Each row is a point on a landscape with many valleys, with its height.
From any point a ball takes the steepest step (drop divided by distance) to one of its 2 nearest points. It stops when none of these is lower. Distance is the straight distance between rows; heights are no part of it.
j_132 h=429: [159 114 194 104  79 147 107 135 176 145 137  98 210 122 125  75  91 162
  89 152 108 161]
j_596 h=316: [115  75  88 170 113 190 116 136  79  97 183 159 134 143 116 148 102 172
 135  79 144 129]
j_394 h=281: [ 85 188 170 117 146 164 189 148 141 133 172 147 179 110 145 156 152 151
 182 146 135 127]
j_729 h=327: [120  60 176 158 156 123  90 138 122  57 171 107 111 135 147 132 133 122
 102 118 100 123]
j_667 h=317: [ 97  80 138 102  82  89 144 101 150 156  83 114 147  91  96 138 128  73
 144 113 165 169]
j_393 h=731: [111 117 102 124 113  82 122 111 141  94 123 121  71 140 117 145 127  12
 111  55 128  87]
j_444 h=165: [ 91  69 138  70  63  94 185  98 194 121 146 114 128 100 120 171 119  60
 202 111 116 137]
j_342 h=732: [133 114  93 104 138  80 131 104 122 127 131 133  98 167 111 103 139  72
 113  91 157 127]
j_317 h=245: [123 169 212 146 130 176 157 164 157 145 149 145 173 112 180 132 126 172
 150 185 101 124]
j_613 h=82: [161 159 156 122  83 150 122 143 173 186  90 124 189 101 138 118  98 184
 131 163 108 158]
j_728 h=451: [114 165 192 123 123 136 114 124 134 147 156  94 197 115 141 146 102 152
 100 163  94  99]
j_28 h=497: [108 172 117 118 156 117 120 133 128 177 106 127 170 145 109 100 120 167
  98 129 141 147]
j_766 h=506: [110  66 129 166 151 102 118 138 125 113 107 131  75 116 135 157 118 102
 120 135 140 143]
j_709 h=454: [128 128 138 176 177 153 110 175 122 126 135 129 135 147 148 101 107 187
  91 152 134 133]
j_74 h=622: [163 146 107  99  87 137 149 127 148 176  48 156 122  93 107  84 169 135
 175 159 123 147]
j_469 h=669: [110 165  96  85 137 103 152 111 162 133 191 128 132 164 113 161 109  68
 144  84 121  83]
j_403 h=469: [123 120 111  98 126 118 145 130 172 180 103 144 168 131  96  97 115 139
 140 134 145 181]
j_241 h=498: [146 178 141 148 176 175 140 162  98 108 180 132 145 162 150 106 133 173
  90 118 153 120]
j_238 h=716: [113 187 102 120 181 124 155 140 134 153 183 121 144 160 127 167  96 132
  96 101 150 100]
j_963 h=596: [163 128 152 163 146 134  85 147  89 107 119  99 106 157 153  73 124 162
  58 166 103 112]
j_712 h=423: [120 119 132 167 162 117  91 140 112 124 123 117 116 140 143 147 106 149
  95 145 121 126]
j_988 h=554: [143 101 101 101  90 109 168 113 148 182  52 151 104 107 113 107 135  89
 160 148 167 150]
j_24 h=425: [112  72 141 107 144  91 140 121 174 160 114 132 147 135  96 121 109 102
 122 130 147 179]
j_38 h=319: [161 122 141 114 141 106 111 104  80  96 105 118  89 138 111  89 185  97
 107 106 125 123]
j_265 h=301: [111 150 169 162 146 185 126 152  91  62 225 111 154 129 156 157 135 161
 126 117 114  92]
j_779 h=599: [157 168 109 108  98 130 139 101 120 171  66 162 115 104 135 137 146 131
 170 160 118 134]
j_828 h=530: [112 121  62 124 121 116 161 137 139 179  57 163 107 115 127  83 145 117
 157 163 163 136]
j_423 h=608: [177 144 110  71  75 119 139  90 163 152 112 130 160 122 104 134 119 126
 147 118 141 162]
j_569 h=556: [138  91  66 163 116 125 138 130 104 127  82 152  39 122 151 135 128 100
 144 143 163 121]
j_532 h=632: [175 167  90  62  76 105 142  74 151 152 136 129 144 145 106 151 115  93
 147  93 131 123]
j_910 h=729: [114 144 134 116 174 116 138 137 153 146 165 139 150 153 122 141 109 139
 120 126 138 137]
j_720 h=385: [139 131 149 130 143 101 106 114 137 137 137 109 126 141 131 168 103 118
 103 130 100 113]
j_337 h=320: [125 135  71 140 143 118 126 136  79 126  71 124  93 126  95  57 179 133
 115 135 150 130]
j_170 h=662: [150  80 206 116 122 110 116 112 134 108  98 113 109 105 137 125 157 103
 119 138 105 140]
j_543 h=338: [168 106 180 116  96 101 104 104 160 138 109  91 139 114 131 172  93 114
 102 142  85 123]
j_484 h=476: [143 183 152 164 163 170 124 180 110 137 146 125 144 150 168  87 110 196
  63 157 130 112]
j_932 h=539: [190 151 141 106 158 143 144 142 147 150 117 135 118 160 120  65 144 158
 118 150 117 133]
j_574 h=255: [141 162 119 149 133 129 105 112  86 109 114 141 102 117 158 163 147 137
 143 152 108 107]
j_474 h=472: [ 94 193 130 133 159 134 138 155 142 190 112 126 192 125 133 139  98 182
  88 137 143 132]
j_983 h=450: [ 69 189 113 156 168 130 119 146 110 162 122 125 167 111 138 166 103 176
 107 144 144 115]
j_781 h=321: [125  73  77 160 105 146 103 119  59  71 134 139  84 130 115 111 151 110
 125  84 158 127]
j_90 h=650: [168 103 193 120 137 122 118 121 151 110 135 125 117 140 152 126 132 129
 123 160  90 128]
j_900 h=274: [ 87  73 153 135 150 107 108 118 116  58 164 123 114 120 127 134 160  95
 136 103 121 134]
j_355 h=426: [105 170 146 146 140 114 102 125 121 166 116 103 173 115 136 171  95 158
  99 156 107 104]
j_331 h=552: [158 123  98 160 142 133  93 131  86  86 146 127  81 163 136 137 123 135
 100 101 130 117]
j_969 h=103: [100 143 154  67  95 133 162 103 167 136 182 101 190 102 105 180 128 125
 193 124 100 127]
j_783 h=446: [102 173  84 158 151 132  94 141  76 137  85 132 129 127 123  95 152 174
 115 146 138 131]
j_334 h=64: [ 76  99 145  66 101 107 169 109 178 125 177  95 158 108 102 176 121  84
 197 109  94 122]
j_289 h=509: [211 144 126  86 116 142 147 145 177 179  88 127 139 141  94  58 136 166
 123 142 114 155]
j_455 h=480: [ 88  96  89 173 142 116 115 135 122 122 124 140  94 113 144 181 100 123
 145 150 142 130]
j_52 h=190: [142 170 118 151 149 165 120 137  95 115 146 150 113 136 160 139 136 166
 142 147 133 114]
j_918 h=638: [173 138 201 133 125 153 134 134 155 139 142 137 131 135 175 123 103 155
 121 193  86 111]
j_892 h=744: [118 101 155 138 116 100 119 115 140  68 113 109  44 101 130 162 143  27
 110  50 111  89]
j_980 h=505: [101 137  92 120 143 128 139 154 152 187  74 161 145 117 113  76 142 150
 156 152 144 158]
j_96 h=652: [145 142 133  80 121  99 141  92 162 136 160 126 141 150 111 159 116  91
 140 101 111 117]
j_254 h=393: [178 114 183  89  90 137 119 111 177 139 134 105 180 125 124 122 105 146
 117 144 105 155]
j_18 h=612: [165 112 183 140 127 112  99 136 118 143  83  96 124 140 129  63 123 145
  59 172  94 127]
j_615 h=377: [ 92  65 132 120 126  74 146 117 147 162  87 120 113 112 100 116 118  68
 116 111 175 157]
j_77 h=409: [105  92 129 160 162 140 116 148 118 100 135 149 117 130 128 102 148 145
 144 144 145 159]
j_213 h=248: [ 94 147 176 102 140 112 105 102 121 114 160 100 186 118 112 143 149 120
 137 124  98 111]
j_435 h=581: [182 116 109  82  55 128 158  95 162 162  77 139 128  97 116 125 135 106
 177 137 150 168]
j_498 h=339: [108 188 191 134 150 166 131 140  89  81 197 129 173 130 154 124 167 156
 134 136 120 101]
j_519 h=481: [134 136  94 173 168 160 109 182 106 131 110 124 110 146 123  67 127 201
  91 141 137 139]
j_23 h=523: [177 150 111 142 167 155 124 143 103  98 172 138  96 182 140 106 127 162
 100 114 141 117]
j_399 h=295: [118 175 155 156 158 181 158 182 151 154 125 172 143 111 174 131 136 183
 163 172 128 140]
j_191 h=532: [119  85  96 157 132  99 128 125 100 124  91 128  55 127 130 131 126  77
 110 111 166 131]
j_986 h=414: [115 157  34 151 135 157 138 148  95 146  86 165  93 120 133  88 149 168
 147 151 161 122]
j_844 h=182: [145 171 169 118 122 154 149 141 164 173 121 146 172 112 149 136 113 173
 151 166 109 141]
j_956 h=691: [138  87 159  97 102  93 138 101 174 124 123 110 110 109 114 179 115  64
 136  98 100 131]
j_625 h=741: [141 112 123 116 166  98 125 123 141 119 154 138 102 169 121 123 122 103
 117 114 135 139]
j_142 h=415: [ 95 161  75 145 133 130 117 120  82 132  99 156 126 114 137 114 157 139
 154 146 152 124]
j_10 h=686: [ 84 172  70 114 158 137 165 149 155 114 226 120 127 164 121 172  98  65
 141  67 127  67]
j_111 h=702: [ 86 173  74 137 175 142 169 162 144 147 206 109 134 142 127 200  82 103
 116  90 140  72]
j_109 h=239: [ 99  79 132  83  44  95 167  86 162 138 106 117 135  86 121 157 132  54
 181 114 154 144]
j_414 h=471: [202 105 151  73 118 126 145 117 170 145 114 126 141 148  97  75 137 130
 124 124 125 173]
j_324 h=224: [138 109  65 154 126 141 105 125  46  84 108 125  88 139  98  76 168 140
 112 103 153 126]
j_740 h=577: [154 118 112 167 146 147  84 142  70  89 127 110 100 154 130  97 133 172
  82 125 126 124]
j_849 h=149: [ 93 130 140 102 113  89 114  88 116 119 130 117 152 106 107 155 152  88
 154 114 114 117]
j_336 h=430: [214 113 185  69  85 123 127  91 164 116 134 104 150 137 118 114 135 122
 118 116 104 153]
j_278 h=47: [ 77  94  72 153  88 139 122 119 104  51 182 141 101 128 143 156 137  77
 176  78 128  84]
j_270 h=314: [116 159  97 137 116 108 104 100  92 106 129 135 100 114 142 175 144  89
 153 118 114  87]
j_37 h=578: [148 129  97 145 120 131 138 127 110 140  71 161  66 107 153 141 148 127
 168 173 130 127]
j_497 h=196: [170 111 144 130  85 130 113 139 179 182  62 104 166 103 119 121  85 168
 112 160 115 179]
j_50 h=209: [ 66 177 147  78 114 144 194 120 146 141 185 129 186 108 123 168 141 121
 205 128 125 116]
j_672 h=303: [109 163 179 124 157 129 108 125 109  89 197 106 163 138 132 143 144 129
 119 118 100  93]
j_897 h=371: [130  75 176 159 166 134 103 152 126  89 142 123 120 139 138  85 143 148
 110 154 116 146]
j_586 h=626: [167 121 178 147 138 135 111 155 147 149 109 123 126 140 159  81 102 161
  89 190  96 126]
j_876 h=283: [172  90 170 128  97 102 110 121 165 166  80  89 141 117 124 143  76 137
  76 150 110 157]
j_457 h=253: [116 136 141 123 137  96  91  99  86  91 129 120 125 129 115 124 169  98
 120 106 120 116]
j_540 h=525: [ 90 138  98 133 144  90 109 117 108 160  87 122 149 132 104 117 122 133
 101 132 144 144]
j_429 h=375: [122 166  42 145 143 134 138 162 113 162  54 141  91 120  97  53 171 171
 126 152 136 119]
j_716 h=705: [166  98 159  76  88  87 135  90 176 116 119 102  99 123 101 151 122  42
 107  49 115 128]
j_67 h=206: [ 91  75  68 164  96 162 118 121  86  71 184 151 117 141 126 146 118 122
 154  75 151 115]
j_5 h=188: [ 91  73 116 162 110 135 106 123  93  49 160 130  90 107 134 164 151  94
 157  92 116 112]
j_927 h=448: [ 78  73  78 171 140 142 129 149 114 106 143 162 109 126 142 131 119 133
 159 139 170 147]
j_883 h=256: [129 164 162 168 147 191 145 159 106  91 185 142 135 123 180 158 131 178
 140 150 122 107]
j_891 h=388: [127 116  89 178 128 212 138 163  81 118 166 164 137 135 130 142 100 202
 124  98 161 131]
j_353 h=369: [ 88 163  61 147 111 107 101  97  58 111 117 136 116 123 138 139 146 101
 143 117 150  93]
j_362 h=718: [151 125 124  88 108  79 125  88 142 120 119 124  94 151 106 144 133  45
 112  70 119 112]
j_700 h=442: [128 132  61 179 152 197 126 180  88 132 125 147 116 138 128 104 108 224
  99 117 157 136]
j_758 h=676: [112  68 191 103 120 100 138 104 157 117 118 119 125 100 117 144 151  88
 151 123 117 156]

For each start below, name the point where the ball stops.
j_918 => j_709
j_625 => j_334
j_403 => j_334

Call two points neighbours if one is among the 2 nearest of the other. Go from one point of each pair to the other, from neighbour to neighbour, staying as low as possible. Name the highest point that can't be avoided.
j_324 / j_254 => j_519
j_849 / j_324 => j_142
j_849 / j_52 => j_498
j_613 / j_254 => j_132
j_278 / j_355 => j_728
j_324 / j_278 => j_781
